The views of a scene show one set of named points, each view turned or mirrored, and shifted as a whole, with a little noise and some points left out.

Scene 1
View 1
j83: [ -6 -11  35 -12  18   4 -74  -5  11  24   8   1   2 -32 -17   5  18  -5
  48  39  10   9  31  -5  21  37  30  20]
j869: [ -9   7   5  -7  27 -15 -32   1   1  21 -13  -4  -9  -5  -3  22   3  -5
  18  21  -3   7   9  -8  -6  17  -5  -9]
j673: [ 10  -2  11  -2  32 -18 -25   6  -4  13  -4  -4 -18   0  -5   0  16   1
  10  12   2  -6  -2   8  -6   5 -14   0]
j449: [ -8   4 -13 -28  14   6 -46   4   2  29  30 -22  24  11   8 -14  11  -2
  34  44  -9  -9  14 -17  -8  36 -29   2]
j540: [ 19  -8  -1   0  27 -19   3  15   4   6 -26  -8 -24  -1   2   0   6   5
 -10   1   3  -7 -14  19  -1 -13 -25 -13]
j929: [ 13   6  12  -2  42 -21 -38  -4 -14  21  21  -5  -4   2 -14  -3  16 -10
  26  18  -6 -23  -5   9  -8  11 -17   5]
j134: [ 16  -2 -12 -10  23 -16   8  14   4   9 -16  -8 -14  11   3  -1   1   3
  -4   8  -3  -7 -14  21  -3 -11 -30 -21]
j703: [  6 -24  12 -28  11   2 -14  24  11  11 -19   9 -19   9  10  -6  26  30
   3  27  12  19  16   0   0  18  -4   8]
j184: [ -2  11 -34 -17  13 -12   9  11  11  17 -25 -16   3  11  11  12 -18  -6
  -1  15 -10   1 -11  11  -4  -4 -35 -39]
j260: [ -3  -4  -1 -28  22  -9   2  10   7  15 -20  13 -10  14   6  16   3  18
   7  27  -4  22   5  10  -2  10  -4 -13]
j353: [ -5  17  -6   4  31 -23 -15  -6   4  17 -29  -9  -6 -15 -12  34 -19 -24
  12   7  -7   0  -5  12   3  -6  -7 -30]
j882: [  2   7  -9  -2  15  -5 -43   4   6  19   3 -30   8 -11   1  -6   2 -19
  22  21  -2 -18   4  -9  -1  16 -33  -8]
j727: [ -2  -3  25 -20  36 -15 -31   7 -10  22   4  13 -19  13   0   9  31  19
  20  30  -3  12  14  -9 -15  26   0  14]
j451: [  6  -8   4 -22  27 -13  -4  14   1  13 -12  10 -17  15   3   6  14  16
   4  20  -2  10   2   8  -7   7 -11  -5]
j530: [  5   2  17   6  35 -23 -29  -1   1  14 -23  -1 -23 -19 -16  24   5  -9
  14   8   2   1   1   9   3   0   5  -6]
j655: [ -7  -1 -16 -32   2   8 -29  15  11  21   5 -17  16   9  17  -8   8   5
  21  39  -4   6  15 -18  -6  29 -28  -6]
View 2
j882: [ -8  10   2   4 -28 -16 -10  -9  10  -6  -2  31   3 -20 -16 -10  29  27
 -20  13   5  16 -16 -11   5 -31  14  16]
j184: [-31  37 -27  16 -11 -13   0   2  11 -17   9  18   0  -2   5  -7   7   7
 -45  29 -18   3 -14 -18   6 -10 -17  -2]
j727: [ 13  -8  20  16 -15 -14 -10  -8  24  19 -13   7   4  13  18   7   6  -4
  19 -12  10   8  -3  21   1 -16   1  -6]
j655: [ -2  33   1  15  -7 -21  -7 -18  15  22  -3  37   1  -8   1 -13  29  13
 -24  -6  12   7 -31  10   2 -33 -10   5]
j451: [  3  12   8  18  -1  -9 -12   5  13   6  -3  11   2  17  21  -7  -4  -8
  -7   6  -3  11 -10   0   5  -5 -13  -8]
j540: [-10  10  10   9  -8  -3 -23  22   2 -14   5  12  -1  15  12 -18  -8  -3
 -19  27 -20  20  -8 -30  12   4   0   3]
j134: [-15  20  -4  14  -1  -3 -18  16   3 -14  11  15  -5  14  15 -16  -4  -4
 -30  29 -13  21 -10 -20  15   0  -3  -3]
j260: [ -4  20  -1  21   0 -15  -3   0  17   4 -10   8   4  15  22  -2  -6 -10
 -14   4  -7   0 -13   0  -5  -2 -29  -8]
j673: [  4  -4  14  10 -14  -8 -16   7   9  -6  -4  12   1   4   7  -5   3   4
   0  14  -2  19  -2  -9   4  -8  10   4]
j83: [ 39 -22  22   5 -23 -32  10 -25  18  -8 -48  27  15 -22 -19   7  23  19
  26 -18  28   0 -13   0 -32 -27  -8  27]
j869: [ -5   3   3  11 -28 -18  -4  -5  21  -1 -12  10  11  -4   4   7  11  13
  -4   7  -7  -3  -3  -4  -6 -15  -3   6]
j353: [-26   4 -21   9 -33 -17   7   7  19 -40 -11  -1  14 -10   0  12  -2  13
 -21  32 -28  -8   8 -29 -11   4 -10   7]
j530: [  0 -14   9   6 -29 -14  -5   8  13 -23 -16   3  12  -1   3   7   0   6
   5  18 -13   3   5 -23  -9   2   1  12]
View 3
j83: [  3   8 -30 -14  12 -16  14  24 -19 -27  25  24 -12  10  10  21  36  24
  20  14  -7   8  39  17 -27 -19   1  34]
j540: [ 11   9 -14  28 -20  31  17  13 -20   5 -10 -26  22   6  44  25 -12 -10
 -15 -12  31  16  -7   6  12  24   9 -16]
j703: [ 12  -7 -26   7 -21  14  18   1 -19 -12  10 -22 -19 -11  45  17   4  24
  20 -11  13   3   3 -20 -15  11  -7  -3]
j530: [ 14  16 -25   7 -15  11   8  39  -6  -9   6  -5  23  16  27  19  -3  -8
  -9  -7  10  12  13  19   5   2  15  10]
j727: [ 23   2 -31   1  -1  11   0  19  -6  -8  18  -1 -16  -1  38  -6 -21   5
  29  -8   9   9  21 -27 -20  -1   5  16]
j449: [-24 -18   1  23  29  -1   0 -20 -33  -3   4  -4 -36 -14   2  -3   8  -6
  12  23  24   4  35   3 -10 -10   6   7]
j869: [  3  -2 -16  15  -5  12   1  24  -7  -7  10 -19  -7  -2  22   7 -14  -8
  -3   1  19   3  21   5   4  -7  13   3]
j353: [  0   4 -12  22 -20   9   2  43  -5  -4   2 -28  27  13  10  16  -3 -23
 -26  -3  17   5   9  34  23  -6  25  -1]
j929: [  5  11 -15  21  22   9  -1   7 -25   3  -6  16  10  16  18  -2  -5 -26
   0   1  24  23  25   8  -8   9  23  17]
j655: [-19 -22  -3  23   8   7   6 -12 -27  -4   8 -25 -35 -19  14   9   4   5
   8  18  25  -1  23   1  -2 -12   1  -7]
j882: [-16   0  -1  19  17  12   8   3 -26  -4   2  -2  -6  -1  15  17   4  -9
 -16  26  32  11  31  24   7  -7  10   2]
j134: [  2  -1  -7  34 -19  24   8   6 -27   9 -12 -34  16   0  34  17  -8 -17
 -14 -13  30  10 -10   6  13  22  11 -18]
j184: [-19 -15  -1  40 -21  13   0  12 -19   5  -7 -53   3  -4  10  19   1 -21
 -22  -2  28  -1  -3  25  24   3  17 -18]
j260: [  6 -14 -21  20 -26   7   0  14 -12  -4   6 -42  -7  -4  23  10  -2   0
  12 -19   7  -1  -7  -6  -1   6   9  -4]
View 4
j353: [ -2   8   8  27  -5 -33  36  17   0   3   3 -15  26  -5   8 -11  20  28
  11  -4   0  -3 -16 -18  16  -2  -8 -17]
j184: [ -5   4  16  39   4 -33  22  16  -2  -2 -12 -32  20   1  31  -2  19  32
  15 -22  15 -13 -23   3  26  23 -21   2]
j449: [-20  16  -6   3 -16  23  -2  -1  -1  20 -27 -35  33  -8  16 -16 -16  27
   5 -12  31 -25  20  35 -24  40 -17  16]
j673: [  2  16  -9  16  11  22  22   2   0  -3 -26  -1  26  -2   4  -7  16  29
  -6   0   7  -9  -9   8  12   0 -14  -4]
j703: [ 24  -7 -21  10  19  34  -7  -6  -2 -18 -41   3  -2   7   2  12 -19  27
 -16  -3   1 -15 -21   4  23   1 -15  23]
j727: [ 12   6 -24  -2  14  38  12  -6  -4   9 -30 -15   6 -14 -12   5 -12  25
 -10  17  10 -14  -4  13  -9  -3 -14   3]
j929: [ -8  28  -3   7   4  30  33  -3   0  14 -19  -6  36 -11   2 -16  24  26
  -1   1  17  -7  10  20 -12   1 -12 -12]
j869: [ -2   7 -11   9  -6  -2  18   5   0   5  -9 -16  21  -7  -2  -7  -7  27
  -1   5   5 -11  -6  -4   2   6 -11  -8]
j655: [-12   6  -8  10 -10   8 -11   4  -4   5 -28 -33  22  -1  20  -6 -21  30
   1 -17  21 -27   0  24  -3  41 -21  21]
j451: [ 15   1  -7  18  20  16  14   0  -2  -4 -31 -12   4  -1   9   8   6  27
  -2  -4  11 -12 -22   8  18   0 -17   9]
j882: [-24  24  -3  12 -14   6  14   8   0   3 -12 -13  48   1  16 -25   5  34
  -1 -13  10 -18  10  13  -2  28 -14  -2]
j540: [  5  14   2  31  22   7  23  12  -4 -19 -26   5  22   9  18  -3  32  39
  -7 -14   1  -7 -28   2  40  -1 -17  -4]
j134: [  2  11   9  35  23   1  23  11  -5 -11 -27 -13  18   5  26   1  33  37
   0 -17  12 -12 -28  12  33   7 -22   0]
j530: [  6  10  -8  13   2   1  31   3   3  -4  -7   8  26  -2  -5 -11  10  22
  -1   2  -6   0  -8 -18  12 -14  -5 -13]
View 5
j83: [-13  -6   0 -12  25 -18   3  20 -24  18  -8  19  34 -12 -13 -33 -31  -4
  43  -9   4  37   1 -15  28 -30   9 -19]
j869: [  8  -5   1   9  -9 -17  -4  12  -8   7   7  10  18   2  -9  -5  -5  -4
  -2  -1  10   9  -1  -1  10  12  -4  -6]
j260: [  3  23  12  30 -21 -11  -5  11  -3  -5  18   5  18   4  12   5  -5   6
 -29 -19  24  -1  18 -12   4  17 -21 -15]
j353: [ 18 -25  25  15 -24 -11 -14  21 -11  13  16   9  16  10 -19  12   4  -5
 -36   3   8  19  -5  -3  -1  11 -11  19]
j449: [ 23  15  -5  -6   8 -43  28 -33  -4  15 -10   7  -4 -12   5  -7 -26 -10
  10   0   2   2 -14   0  18   5  31 -20]
j673: [ -3   0  -4  10 -10 -20   9  25  -7  23   3  12  18   4   0  13 -13   3
  -6   3   6  10  -6  -7  12  11   1  -5]
j134: [  6   9  10  22 -27 -21  19  18  -9  26  13   9   1  10  18  37  -6   8
 -50  -1  15  -4  -2 -12   2  26  -7   7]
j451: [ -7  24   0  23 -16 -17  11  19  -4  14   9  10  15   4  15  17 -10   9
 -21 -10  16  -4   5 -13  10  18 -10 -17]
j727: [-11  23 -22  15  -7 -13   4  19   5  10  -4   7  26  -1   3  -1 -10   7
  20  -2   8  -1   1   0  19  16  -1 -36]
j703: [-17  31  -9  13  -2 -22  22  19 -17  10   7  17  17  -1  32  -2 -18  12
  -6 -19  27  -4  24 -21  18  17 -13 -25]
j655: [ 22  18   1  -4   3 -41  25 -25 -12   5   1   9  -5  -7  16 -12 -18  -4
  -6  -8  15  -1   4  -7  11  16  14 -14]
j929: [  2  -3  -7   9 -10 -21   9  20   3  37 -10   9  15   2  -8  26 -14  -1
   2  18  -7   8 -29  -1  14   7  18 -10]
j530: [ -5 -15   8  10 -16  -9  -7  43 -15  21  10  13  29   9 -13   8  -2   1
 -10   4   9  20  -2  -7   9   8 -11   5]

In a view up to two points have been moved. Name them for each view, in the order of its rows, or write none.
view 1 -> j184
view 2 -> j353
view 3 -> j727, j869
view 4 -> j703
view 5 -> j260, j673
